Each row is a point on a landscape with many valleys, with its height.
A ball rolls from a point to the lowest of its 2 nearest points, and stops where none of them is lower. Distance is the straight distance between rows; heights are no part of it.
Sibe: [146 139 174 127 148 107 152 130 130  71 131 108 139  94 153 138 161 120
 105 139 126 150 106 110 170  86 110 125 141 107 128 159]  (h 565)
sevi: [173 154 145 200 144  89 162 180 141  74  74 155 101 117 151  93 119 102
  78 131 179 110 121 124 137 146 107 120 148 132 142 110]  (h 628)
zanin: [ 86 151 173 101 121 112  73 167 104  68  66 161  70  71 179  92 120 136
 133 124 137 128 162 109 156 115  54 102 140 175 100 118]  (h 462)
Nup: [132 119  97 162 160 132 166 153 110 118 136 129 153 140 116 119 117  87
 149  83 124 114 149 155 115 198 176 123 104 128 198 109]  (h 262)
gav: [163 129 131 177 159  97 173 108 161 143 128 121 155 119 132 129 153 104
  98 143 143 106 145 132 143 102 130 144 136 108 152 148]  (h 317)
Mife: [122 137 140 142 177  83 140 169  72 102  77 138  99 121 130 103  40 134
 140 102 184 119 205 133  80 112 105 182 170 148 123 164]  (h 269)
pov: [112 144  57 119  89 104 131 113 117 158 120 190 108 121 140 114 101 100
 123 100 145 152  89 170 136 114 181 118  94 124 171  98]  (h 798)
Mav: [141 156 173 129 144  98  95 158 111 107  77 158  95  94 163  91 126 125
 109 118 166 116 144 133 143 137  56 135 149 154  94 128]  (h 483)
libin: [167 112 172 137 119 100 112  48 125 117 155  47 131 129 159 117 182 142
 115 177 129 107  62 116 142 121 130 113 151 130 103 113]  (h 706)
zose: [117 100 125 129 149 147 125 114 129 127 143 110 137 116 142 139 158 149
 141 131 118 143 117 121 122 126 119 108 113 103 138 145]  (h 246)
kenin: [129 153 151 157 167  93 133 204  81 111  67 150 123 134 161  86 107 110
 102  97 192 113 139 144 121 150 138 157 139 155 132 138]  (h 307)
Gozis: [166 174 145 127 137  89 121 152 169 175 160 167 102 133 122  99 155 115
  54  71 184  89 125 159 176  97 186 120 166 115  95 123]  (h 217)
mivi: [ 98 142  92 135 102 112 157 152  57 109  78 166  85 142 158  97  84  90
 108 117 157 131 110 159  93 137 178 124 111 163 172 161]  (h 805)
kufof: [116 149  98 112 120 114 118 153 108 174 126 162 127 135 140 118 112 124
 158 134 129 102 162 141 123 121  74 155  93 137 108 140]  (h 456)
tedo: [119 128 131 103 136 107 108 172  76 152  71 170  95 145 129  95 141 145
 144  56 160 116 211 144 102 188  53 125 165 159 119 127]  (h 652)
gobe: [154 143 117 164 145 104 157  97 194 116 144  93 164 109 105 157 185 130
 111 174 123 131 134 114 146 108 128 111 131  83 145 129]  (h 364)
Funak: [136 158 156 153 121  92 173 174 151 125 133 159 120 152 121 114  99  80
  61 130 144  67 114 163 151 141 185 131 154 145 119 135]  (h 290)
Bufu: [112 138  85 132 127 148 146 108 159 103 141 101 118  85 153 127  71  76
 130  95  93 131  59  98 118 120 165 144  96 122 164 119]  (h 461)
Sif: [129 127 147  91 124 119  82  53 137 206 152 142  98 124  79 146 213 186
 119 138 134 143 153 135 137 112 143 131 166  87  63 130]  (h 387)
damuv: [150 137 170  74 163 134  73 191 127 158 109  80 154 152 150 154 197 156
 149 132 101  75 188 120 134 125  72 159 163 175  86 162]  (h 617)
Pedu: [110 145 158 101  88 114 132  71 118 141 144 117 108 110 126 145 122 142
 135 181 108 144 123 155 155 126 118 132 133 117  96 121]  (h 122)
Duto: [159  95 192 130 166 123 127 132  81 121 144 109 135 116 118 118 133 126
 137 180 151 137 152 139 124 130  89 138 154 161  93 151]  (h 695)
Nif: [158  89 168 125 180 133 108 135  77  63 128  81 136  90 178 118 132 136
 141 149 140 163 113 103 121  75  94 135 119 136 125 161]  (h 512)
lenu: [ 79 111  83 162 119 113 154 158 115 163 114 185 110 154 109 133 112 114
 147  64 123 122 168 134  89 150 172 147 146 125 192 156]  (h 775)
simev: [181 162 119 152 119 109 143 141 193  98 103 127 106 135 132 130 181 151
 130 155 116 102 162 115 157 195  94  99 136 121 122  61]  (h 647)
Losan: [103  92  82 104 120 115 126 121 104 182 147 170 169 164  92 137 105 151
 190  91  84 135 174 163 103 175 155 159 136 139 149 111]  (h 310)
memev: [156 146  91 187 142 118 155 124 138 100 140 139 120 146 135  83 136 121
 112 103 156 101 129 137 151 187 145  93  82 107 162  53]  (h 222)
zom: [ 98 121 138 117  84 167 103 101  98  81 129  98 149 127 159 158 120 117
 172 159  79 161  68 109 130 123  86  95 105 126 152 141]  (h 468)
Leka: [183 121 177 167 144 146 138 104  94 103 116  83 148 135 142 118 189 140
 107 163 170 161  76 120 146 125  79 101 130 134 107  98]  (h 250)
fumo: [127 166 135 128 108 102 164 148 124 161 116 184  75 161 127 124 110 132
  91 109 158 120 171 163 137 104 151 161 145 131  79 143]  (h 185)
Senul: [163 166 138 147 124  84 141 162 168  98 133 145  92 128 139 131 122  72
  48 133 163  71  82 161 155  73 208  98 155 123 113 143]  (h 218)
Lunuf: [111 119 100 120 126 110 104  77 134 210 156 187 130 134  86 127 128 152
 108  94 127 120 149 155 133 122 189 173 139 108 141 108]  (h 323)
sonud: [131  87  77 169 128 132 140 123 138 112 132 145 128 129 116  92 136 135
 142 115 126 135 126 106 125 202 118  73 101 121 159  74]  (h 198)
Lun: [133 176 136 102 121 112 105 149 133 177 122 146 113 119 140 145 168 122
 112 130 133 111 150 137 145 108  83 141 120 123  85 162]  (h 484)
Fik: [102  91 146 103 141 129 119 127 134 147 138 139  99 125 111 138 103 189
 143 109  92 134 176 123 119 139 131 195 158 114  83 160]  (h 759)
figum: [102 150 109 118  87 142 102 148 170 113  88 114 161 133 131 180 168 159
 158 193 100 152  75 115 141 131  79  95  98 118 123 117]  (h 361)
Vegon: [ 99 126 131 111 125 135 101  46 149 200 188 146 152 134  67 124 155 157
 121 136 140 150 147 144 146 109 176 152 109  90 137  92]  (h 353)
mel: [139 151 145 135  92 103 150  77 134 175 155 124 127 143  94 116 150 124
  99 161 149 115 141 143 157 122 125 110 125 117 105 127]  (h 194)
pumub: [119 134 121 135  78 134 156  38  97 126 150 139 145 123 126  99 103 102
 129 142 119 157  86 130 160 135 135 121  96 132 163  82]  (h 684)
Ronog: [137  95 148  78  95 135  87 115 194 127 109  71 105 148 136 153 183 209
 128 155 116 118 104 105 115 140 141  67 144 132  77  99]  (h 519)
Lirik: [159 134 129 100 111 150  93 173 198  94  98  85 137 147 141 145 178 183
 147 147 110  98 130 118 148 172  88  74 123 148  86  65]  (h 606)
nabu: [141 126 151 148  84 146 143  34 157  99 163  69 161 112 107 166 135 126
 102 167 129 166  83 105 155 105 133  85 119  65 142  79]  (h 732)
Larad: [119  94 142  81 105 158  95  99 166 116 144  89  96 115 157 169 145 216
 165 148  93 150 113 124 117 103 119 109 134 124  76 124]  (h 472)
tini: [140 125 158 151 198  82 102 212 126  82  80  97 167 117 152 117 128 125
 150 113 134  75 178 119 119 161  92 171 152 161 132 132]  (h 560)
faso: [113 150 117 106 135 140 125 173 162 111 130 145 125  64 140 166  70  74
 132 140 118 141 107 122 115  56 157 157 133 125 138 180]  (h 592)
zet: [147 116 152 127 119 162 134  90 122 113 129  36 147 142 153 166 199 159
 151 205 125 150  81 123 111 108 140  99  97 113 138 106]  (h 840)
Las: [126 143  75 184 116 157 181 130  95  89 132 141 112 128 142  98  91  74
 110  99 154 133 129 101 106 120 124 102  89 134 195 130]  (h 818)
bebe: [142 155 188 126 126 101 131 113  98  83 128 111 123  95 192 127 136  67
 104 114 121 162  67 121 176  63 118 129 158  91 134 152]  (h 540)
fek: [123 115 141 124 139 108 126 153 128 161 101 144 127 164 128 126 117 175
 127  73 118 118 189 129 123 154 106 181 138 119 100 124]  (h 749)
runus: [ 79 134 151 106 123 118 145 171  86 164  99 209 102 156 110 141 120 145
 123  65 106 122 184 149 121 158 139 169 164 130 101 132]  (h 758)
boku: [101 119 118 132 135 137 151 129 189 152 149 158 122 135  92 150 103 175
 123  77 100 126 179 124 139 102 155 149 156  85  99 168]  (h 771)
faru: [123 153 110 119 107 156 178 107 106 165 154 158  98 121  74 133  64  27
  95 129 132 125 136 128  89  70 210 180 138 166 150 149]  (h 395)
Pafes: [158 128 134 150 167 144 161 127 158 160 200 128 183 134  69 115 119  90
  97 119 152  99 155 131 151 109 176 119 127 111 142 111]  (h 284)
vele: [112 141  92 105 138 175 158 147 141 115 146 130 136  92 117 169  47  66
 136 120 115 188 101  96  96  91 152 165 106 142 156 155]  (h 607)
kiv: [140 137 109 129 117 167 168 161 115 132 141 158  76 135  99 154  53  49
  77 143 151 106 145 135  87  61 192 120 143 157 136 165]  (h 378)
tis: [130  90 103 106 121 154 107  77 185 104 156  87 111 112 158 151  83 179
 170 147 101 145 106 121 115 137 132 142 108 109 105 125]  (h 465)
peku: [112 129  96 123 142 103  95 171 122 189 103 180 123 131 126 113 134 134
 111  44 144 100 139 131 127 153 167 141 134 110 137 121]  (h 247)
dilim: [ 92 138  79 118 117 136 121 126 170 180 141 168 164 158  70 177 139 173
 162 112 117 169 170 151 122 139 131 111 116 106 144 107]  (h 793)
kivu: [109  81 112 112 103 148 116 114 172 155 145  72 166 199  80 160 168 188
 174 179  86  98 135 122  82 144 150 108 132 147 114 123]  (h 819)
dodev: [137 132 112 189 118  94 148 192 120  91  70 181  81 140 124  81  94 110
  78 102 172  77 131 124  99 151 156 101 149 142 156 136]  (h 635)
rapo: [172 106 171 141 141 114 118 127 132 162 104  80 163 185 132 139 200 180
 128 110 130  81 191 127 105 161  98 121 152 146 114 134]  (h 724)
ludo: [128 154 153 160 104 124 169  94  90  83 133 118  99 117 173 111  94  71
 127 134 131 128  84 133 150 118 106  99 125 116 148 134]  (h 811)
vani: [135 105 115 127 168 110 138 155  66 128  81 137 147 149 113 114  60 142
 167 104 157 117 190 134  75 161  91 173 153 143 149 137]  (h 251)
munuz: [ 98 127 144 140 116 106 139 158  92 118  84 186  58 121 141  83 117 144
 121  82 144 125 180 137 121 157 100 120 145 140 116 147]  (h 646)
mab: [124 165 141 127 155  68 107 187  61 110  66 171  84 131 130  73  59 124
 102 105 201 107 146 144  97 110 136 193 168 162 105 158]  (h 289)
daf: [109 161 115  91  69 131 101  95 157 154 125 108 163 146 102 175 156 168
 118 185 111 142  95 128 140 102 106 114 107  92  89 109]  (h 288)
bop: [180 159 166 167 174 100 157 187 146  70  88 142 113 102 169 106 165 104
  68 116 177 160 109 123 169 101 105 110 155 125 118 102]  (h 616)
bapa: [164 149 116 165 126 137 158  80 155 111 152 109 130  91 147 127 103  48
  93 132 140 131  69 102 139  95 176 125 114 109 175 105]  (h 479)
Bokug: [ 97  95  79 128 144 152 143 116 143 157 162 127 169 116  83 138 121  88
 156 120  88 153 118 121  94 159 155 138 114 134 189 143]  (h 303)
siloz: [ 99 127 109 138 154 131 160 165 127 131 100 149  92 112 153 137  80 137
 113  73 140 135 143 129 101 107 193 152 124 111 145 158]  (h 256)
Futik: [143 148 144 111 157  91 117 209 140 129 101 163 117 106 155 119 120 103
  84 101 143 100 142 122 136  91 126 157 156 131  98 151]  (h 541)
nubel: [ 91 100  91 104  94 157  88  59 174 170 178  93 166 174  48 159 152 164
 159 195 104 135 111 121 106 119 164  85 113 133 133 114]  (h 808)
gikor: [159 145 111 174 138 113 165 160 123 137 140 150 147 169 118  91 114 101
 139  88 173  98 138 172 142 184 160 118 108 149 166  65]  (h 242)
til: [ 83 102  76 102 148 151  88 144 168 113 138 136 160 130 122 155 111 149
 203 124  70 149  91 145  91 167 121 135 105 151 157 172]  (h 359)
Sem: [168 108 130 143 139 129 163 156 150 119 167 137 130 108  93 112  82  94
  90 115 137 101 141 124 140 101 155 108 150 114 117 154]  (h 330)
lar: [108 122 134 106 136 138 118 125 109  87  99  97 155  83 140 146  59 101
 154 187 106 155  93 104 116 120  90 180 105 152 140 129]  (h 623)
Tubed: [122 113 157  83 158 133  74 172 113 139 134  91 138 126 137 145 185 143
 136 150  94 106 136 103 125 109  94 151 138 133  79 185]  (h 650)
Motik: [ 86 156 106 130 112 143 158  69 159 156 168 162 107 122  80 137 117 133
  81 106 153 155 136 146 156  73 231 124 112  72 158 110]  (h 328)
ton: [179  96 117 135 153 125 143  68 126 169 154 102 120 139 150 117 122 169
 141 138 160 129 159 146 103 131 125 145 103 134 106 116]  (h 226)
Fizap: [130 139  98 120 127 164 163 110 110  80 116  99 140  87 122 136  40  70
 134 145 134 170  96  90 100 109 112 171 103 146 165 117]  (h 615)
fibob: [166  98 185 147  97 130 120  19 116 100 131  76 134 123 140 126 157 133
 114 164 119 145  55 101 136 109 120  90 163  84 130  85]  (h 720)
kefen: [120 130 168  82 123 139 115 143  96 138  92 179  80 150 117  89 162 147
 113  70 127 110 196 138 144 188  71 129 166 172  69 123]  (h 660)
nopan: [125 160 104 147 126 100 155 198 153 134 110 154 136 170 111 145  73  83
 109 119 118  70 150 162 128 150 185 142 131 143 143 118]  (h 332)
Fufo: [ 96  70 124  98 124 140 118 125  65 160 150 139 164 170  73 115 111 159
 143 121  86 135 146 130 111 189 130 142 123 146 114 114]  (h 336)
dov: [139 111 109 141 134  92 113 134 175 207 146 168 141 114  97 120 155 129
  98  96 137 111 130 124 126 136 165 138 147  96 144 114]  (h 287)
Dezos: [174 113 117 123 181 167 148  95 154 139 203  76 175 110  91 141 134  84
 132 136 140 139 134 107 126 106 167 134 113 122 155  99]  (h 234)
fuvo: [102 121 144 104  55 142  68  81 111 146 122 105 121 141 151 158 196 146
 141 141  85 133  57 107 146 135 100  60 125  93 127  98]  (h 717)
zotet: [ 70 106  79 114 122 135 120 120 133 102 121 141 143 101 113 128  90 100
 172 132  69 161  85 119 106 168 125 149 104 128 176 157]  (h 327)
zipi: [113 119 151 130 141 115 127 135 122 152 114  90 142 157 154 140 149 184
 138 126 121 107 196 127 120 148  82 172 118 137 105 160]  (h 738)
vopif: [190  91 185 144 163 110 126 124  94 177 128 115 159 151 119 109 178 152
 124 138 165 115 159 145 115 142  87 139 169 156  78 135]  (h 709)
raka: [123 113 152 117 196  88  84 174  83  93  85  89 139  98 172  97 110 143
 158 143 143 112 161 121 124 140  83 185 137 163 131 155]  (h 544)
Zufa: [101 112 158 105 156 155 123 136 116  99 142  58 154 100 145 154  97 135
 168 173  84 137 117 123 122 113 108 177 111 141 114 164]  (h 639)
riz: [152 119 147 100 163 120  70 162 177 135 145  77 149 107 137 160 213 151
 145 151 103 114 142 122 132  92 102  97 146 120  89 177]  (h 679)
pul: [159  87 149 116 196 111  81 145  88 111 117  94 150  94 157  98 125 141
 132 133 148 135 107 110 103 123 101 177 133 126 114 166]  (h 528)
saf: [ 98 139 114 105 113 140 139  63 156 153 170 145 125  98 101 143 129 137
 127 134 144 172 126 142 159 107 173 111 111  87 147 110]  (h 350)
batun: [103 150  68 147 101 153 168 109 179 129 159 154 123 138  89 134  99  98
  96 102 132 139 125 135 136 103 230  90  96 113 197 101]  (h 306)
zok: [ 97 145  56 111  88 150 137 106 110 179 151 174 149 144 134 108 117 126
 159 132 110 135 134 147 134 132 119 121  71 140 136 132]  (h 438)
guriz: [160  98 170 120 190  92  98 188 124 122 101  88 160 147 157 121 166 151
 150 106 107  70 197 107 109 142  72 152 161 158 100 172]  (h 584)
gog: [161  85 114 115 165 170 144 126 118 153 165  88 173 112  90 132  74 107
 133 121 141 152 131  92 109 129 146 153 115 136 145 108]  (h 197)
bekel: [137  80 153 152 155 153 142  98  85 110 154 112 126 113 115  84 146 121
 107 108 146 140 116 111 124 159 114  99 121 118 145 123]  (h 203)
zokud: [174 174 167 147 125 136 126 132 127 141  98 143 147 120 140 104 197 126
  92 133 176 163  88 142 176 145  82  92 133 138 109  79]  (h 296)
gar: [100 150 113 166 107  95 134 131  51  81  90 147  98 113 165  82  92  71
 120 123 154 125  89 128 118 144 100 119 120 135 170 146]  (h 807)
zakor: [ 74 110 112  81  87 196  99 112 155  92 149 105 139 158 139 160 100 163
 172 156  65 167  73 113 123 121 115  94 103 124 109 146]  (h 443)
lesud: [119 154 106 176 107 146 164 124 123 107 127 142  99 107 153 140 132  75
 123 127 136 137 113 121 131 101 118  90 105 100 171 164]  (h 815)
soru: [175  99 160 166 133 156 132 100 111  94 159  72 152 146 124 116 175 145
 129 182 144 130 104 109 133 164 125  76 115 129 124  71]  (h 207)
noten: [121 117 164 138 117 133 125 104 118  77  91  29 143 139 181 161 171 173
 151 202 112 137  96 102 113 111 108 134 116 133 118 134]  (h 847)
Nuvu: [118 114 134 115 112 122  93  71 132 220 150 172 110 163  79 129 182 176
 133  97 113 109 178 138 128 137 148 151 162 113  93 124]  (h 354)
muza: [103 154 109 129 108  99 129 174 122 128  87 177  59 147 161 132  67 136
  98 100 147  90 157 147  96 103 182 180 139 130 110 154]  (h 224)
Vov: [178 121 118 156 161 116 131 168 174 169 165 114 199 131  82 147 109 102
 152 114 128  96 157 129 132 136 144 117 146 117 145  97]  (h 333)
Niba: [122 113  98 133 134 100 168 129 106 156 126 132 181 173 102 135 114 130
 172 107 109 106 164 171 118 198 139 134 112 145 165  97]  (h 286)
Kep: [142 120 173  92 144 145 103 150  67 140 126 149  88 149 124  96 156 160
 150 115 134 117 196 137 120 155  54 155 167 167  45 150]  (h 671)
mumu: [118 132 108 144 123 106 129 194  84 113  82 186  94 151 103  78  90 124
 102  66 164 105 168 120 114 188 107 102 136 145 137 126]  (h 641)
Gomi: [120 151 121 124  70 121 134  59 135 115 127 132 148 108 133 141 149 113
 139 156 107 152  61 130 159 149 138  93 102  90 170  67]  (h 691)
figi: [125  95  79 149 131 110 129 151 125 165 112 180 131 135 115  95 130 144
 134  62 148 122 147 127 111 182 131 104 116 124 162  95]  (h 221)
Lel: [127 119  90 134 129 169 131 108 190  71 158  95 139  90 148 157  79 115
 175 136  95 142  85 109 122 138 133 120 100 124 153 127]  (h 441)
gupe: [125 147 100 159 119 101 151 120 106 163 108 186  92 151 136  88  89  93
  95 109 179 121 104 159  96 124 175 133 127 154 158 115]  (h 802)
Masur: [163 122 144 146 162 135 139  94  87 197 168 143 127 154 122 103 133 147
 138  82 160 111 184 145 119 121 120 165 135 118 108 136]  (h 184)
mined: [195 109 167 145 139 107 115 102 125  74 135  62 118 117 196 101 186 148
 143 185 138  97  91 123 148 143  81  85 139 148  97 118]  (h 689)
fezu: [104 110  72 133 150 147 161 137 114 147 142 128 138 127 115 113  84  62
 132  86 131 112 119 130 101 154 186 139 103 148 189 147]  (h 280)
Ner: [106 104 129  81  92 173 140  42 112 145 191 110 132 122  94 127  98 113
 157 157  83 155 107 127 137 131 149 137 106 148 119 116]  (h 668)
mobom: [104 124 102 116 122 177  89 171 195  91 108 134 169 118 122 177 111 160
 176 174 100 174 106 120 109 115  84 121 118 135 137 141]  (h 414)
dazu: [184  97 140 130 167 154 146  95 117  79 149  47 132  87 169 149 155 103
 147 164 123 155  98 101 126  81 116 112 129 119 147 153]  (h 496)
sed: [111 111 151  98 135 174 137  81 129 120 160  71 156 105 108 153 114 114
 153 179  84 162  91 120 106 123 144 138 116 137 137 129]  (h 656)
zor: [ 93 151  85 106 118 143 156 101 103 184 189 170 120 138 114 115  95  86
 139 119 119 127 127 162 138 119 183 143  88 132 141 141]  (h 423)
doga: [100 148 106 114  90 145 161  57 117 165 173 171  92 130  87 124  89  56
  98 132 129 127 120 145 137  77 216 158 114 125 147 139]  (h 408)
noki: [147 141 153 166 113 111 139 112 155  83 106 118 110 120 142 109 198 129
 113 156 121 113 106 115 153 185  88  84 125 113 128  85]  (h 661)
fug: [134  97  83 140 124 174 123  98 180 117 135  55 138 157 132 166 172 187
 183 189 120 145 110 122  91 124 158  79 100 118 145 111]  (h 833)
pago: [112 112 148 117 103 131 125 164 139  85 105 130 113 124 124 126 121 143
 139 169 108 127 169 120 144 161  46  79 135 156  96 119]  (h 388)
Sego: [127 111 118 159 147 120 128 142  77 184 127 150 143 158 113 119 103 136
 145  19 129 117 190 124  76 146 146 164 154 113 164 146]  (h 779)
zome: [ 99 125 116  93  80 141 127  17 105 172 188 153 136 151  77  89 110 114
 119 165 118 148 128 149 166 124 154 131  98 137 134  90]  (h 677)
Nev: [134 140 100 161 154 120 144 194 202 129 134 123 168 125 107 162  93  99
 142  97 106  80 155 140 118 142 175 137 142 110 172 115]  (h 371)
litob: [107 103 120 133  80 126  90  68 145 137 136 123 138 140 118 128 194 146
 137 136  92 141  83 121 147 168 128  78 105 116 156  98]  (h 703)
Pim: [ 74 113 102  92 113 158  88 121 160 146 172 113 151 144 107 153 119 155
 171 143  65 136 106 135 118 141 120 143 104 115 105 163]  (h 404)
sizos: [172 159 157 133 151  80 131 168 156 129 161 138 106  98 153  97 151  80
  76 111 143  89  99 145 184 100 154 106 146 116  97 159]  (h 104)
kufu: [182 126 130 138 114 127 104 113 153 101  94  80  97 136 175 126 221 167
 133 179 150  85 108 112 125 169  88  75 136 144 106  85]  (h 676)
fes: [102 131 130 113  89 152 122 115  91 141 128 130 113 127 151 112 163 149
 124 123 117 121 102 116 137 150  76 100  94 125 113 114]  (h 293)
Moru: [143 110 150  89 111 136  87  72 144 143 141 110  91 114 133 143 179 197
 120 133 119 150 114 116 140  91 123 120 145  83  75 135]  (h 429)
temig: [132 125 147  63 104 150  69 169 199  83  86  52 138 136 153 160 185 190
 153 176  95 103  93  97 130 131 120  90 143 151  70  91]  (h 566)
fupi: [100 103  64 104  87 165 111  77 194 166 163 143 175 150  54 160 114 180
 170 147  93 175 142 126 105 131 136 112 117 127 131 127]  (h 800)
led: [116 144 147  93  80 148 107 140 141 122 119 118 110 137 121 135 182 148
 111 128 107 120 141 110 159 153  53  76 116 142  77 117]  (h 340)
nanet: [ 90 106 102 120 136 142 145 130  92 162 139 182 106 128 117 140 124 135
 147  94 108 173 163 149 110 137 135 146 134 119 142 165]  (h 770)
Zeku: [ 89 105 170 118 146 134  80 179 125  39  83 101 122  94 145 113 119 164
 154 161 112 116 147  91 134 154  54  97 131 167 106 118]  (h 421)
lekot: [ 93 138 103 112 126 141 104 138 176 173 130 161 121 116 111 162 149 180
 145  98 128 178 130 137 124 112 131 134 118  91 124 150]  (h 784)
muzik: [139 101 142 138 121 180 113  81 110  66 139  49 133  99 189 173 132 105
 188 182  96 152  63 100 107  93 101  91 122 124 156 134]  (h 482)
tagu: [159 115 114 125 105 111 118 157 175 100  97 124 142 150 126 128 133 160
 160 135 111  82 171 126 132 222  83 102 119 152 101  73]  (h 631)
ruzoz: [131 148  96 144 135 140 142 145 202 104 127 120 166 103 107 182 135 126
 148 163 118 167 108 122 131 104 117 128 125 100 151 133]  (h 407)
soni: [165 135 182 123 173  78 135 191 151  63  89 126 129 102 170 122 194 130
  81 116 142 141 147 101 179  91  96 126 161 132 116 153]  (h 595)
Palap: [173 161 149 158 139  86 149 107 137 172 125 120 168 157 129 111 186 131
  75 133 158 104 138 141 157 119 104 155 136 142 109 129]  (h 260)
kud: [166 145 177 138 121 142 140  49  99  97 179  88 141 108 149 142 118  76
  99 125 123 161  64 106 171  67 142 120 145  90 151 131]  (h 517)
sel: [157  92 108 138 167 133 128 162 100 150 124 111 184 133 104 128  83 143
 159 121 134 127 134 109  85 180 117 170 123 137 152 124]  (h 228)
buve: [148  86 114 150 125 151 136 105 106  67 138  96 132 119 131  95 138 128
 143 139 124 150  82 108 123 181 115  80 101 126 161  76]  (h 173)
Ruki: [ 59 146 130  99 119 119  64 183 101  48  63 153  90 106 150  90  83 144
 155 118 114 123 157 106 134 164  55 111 118 171 115 124]  (h 446)
teril: [162 145 148 130 158 129 171 104 131  86 170 100 109  88 162 131  97  73
  99 109 140 151 100 114 156  65 181 140 132 114 147 153]  (h 497)
kugen: [160 136 115 138 132 142 168 141 118 113 153 148 113 112 118 112  47  47
 104 125 166 130 113 120 117  97 155 104 126 149 139 131]  (h 357)
kedin: [137 128 137 145 118 117 155 107 101 178 167 190  94 141 113  90 113 114
 109 117 142 115 151 149 121  98 138 166 142 119 101 153]  (h 137)
Pofa: [137 145 136 128 146  98 123 190 153  94 100 153 117  72 149 143  86  94
  84 134 122 139 101 123 142  63 149 144 147 105 141 138]  (h 570)
zenat: [111 111  80 142 112 146 141 112 157 138 120  92 175 182 116 162 153 186
 194 168  96 128 140 129 100 163 120 118  90 140 142 117]  (h 827)
lamik: [163 165 161 133 118 111 138 157  95 161 153 187 109 151 103 108 100  97
  50 122 179 116  92 161 139  72 188 147 159 134  97 151]  (h 397)
Vanu: [105 167 141 108  76 119 115  92 134 120 116 112 134 112 149 174 115 142
 124 158  97 153  84 118 158  99  98 142 118  81 103 119]  (h 205)
bot: [131 166 164 151 151 114 149 182  73  95  97 141 106 117 167 104 107  93
  73 119 183 137  94 149 139  82 143 147 136 140 126 151]  (h 334)
lofin: [137 149 163 142 139 113 128 198  77 135  99 165 109 169 131 116  92  94
  58 115 186  93 102 166 116  90 187 170 158 167 114 168]  (h 365)
naku: [ 99 137 106 109 113 134 127 138  73 198 134 220 113 167  84 126 147 147
 155  96 106 148 189 150 123 136 138 163 132 122 110 134]  (h 764)
Sinam: [138 168 137 127 123 106 112 177 151 133  85 139 146 110 148 118 145 111
  84 136 134  97 124 128 164 137  85 137 123 134 104 119]  (h 509)
zabet: [136 127 167 106 160 129 134 152  74 132 136 154 103 134 116 107  90 134
 144 137 150 126 183 150 117 119  87 164 150 153  77 154]  (h 683)
zasiv: [110 134  72 162 132 137 174 144 169 131 126 137 102 142 134 162  85 109
  98  86 148 127 124 121 109  94 218 135 119 116 179 141]  (h 283)
kip: [ 91 133  70 116 105 135 123 130 169 166 136 204  98 118 115 135  97 129
 128  91 119 162 122 136 125  96 179 132 119 100 147 144]  (h 792)
Fel: [ 92 155 109  75  97 135 106 114 103 200 120 178 119 164  96 140 206 162
 141 105 106 151 152 155 145 152 113 135 111 122 113 123]  (h 772)
momon: [ 68 168 189 131 117 131  93 151  72  65  95 108 104 103 197 129 154 118
 136 115 108 152 116 124 169  94  66 123 129 114 123 157]  (h 860)
gekot: [ 79 136 175 141 127 145 112 126  82  47  87  61 135 112 183 140 137 146
 155 164 109 145 113 104 134 113  73 138 111 145 130 157]  (h 854)

For each start below, name the point where the ball stops.
fek: Lel
libin: buve
Mav: buve
mumu: Lel
gekot: lekot

Write out the way that a ball takes from each point below.
fibob: libin, mined, kufu, noki, simev, tagu, Lirik, temig, Ronog, Larad, Moru, Sif, Nuvu, Lunuf, dov, peku, figi, sonud, buve
lenu: nanet, naku, runus, fek, zipi, rapo, vopif, Duto, zabet, Kep, kefen, tedo, munuz, mumu, dodev, sevi, bop, soni, Sibe, bebe, kud, teril, bapa, Bufu, Lel
boku: Fik, fek, zipi, rapo, vopif, Duto, zabet, Kep, kefen, tedo, munuz, mumu, dodev, sevi, bop, soni, Sibe, bebe, kud, teril, bapa, Bufu, Lel
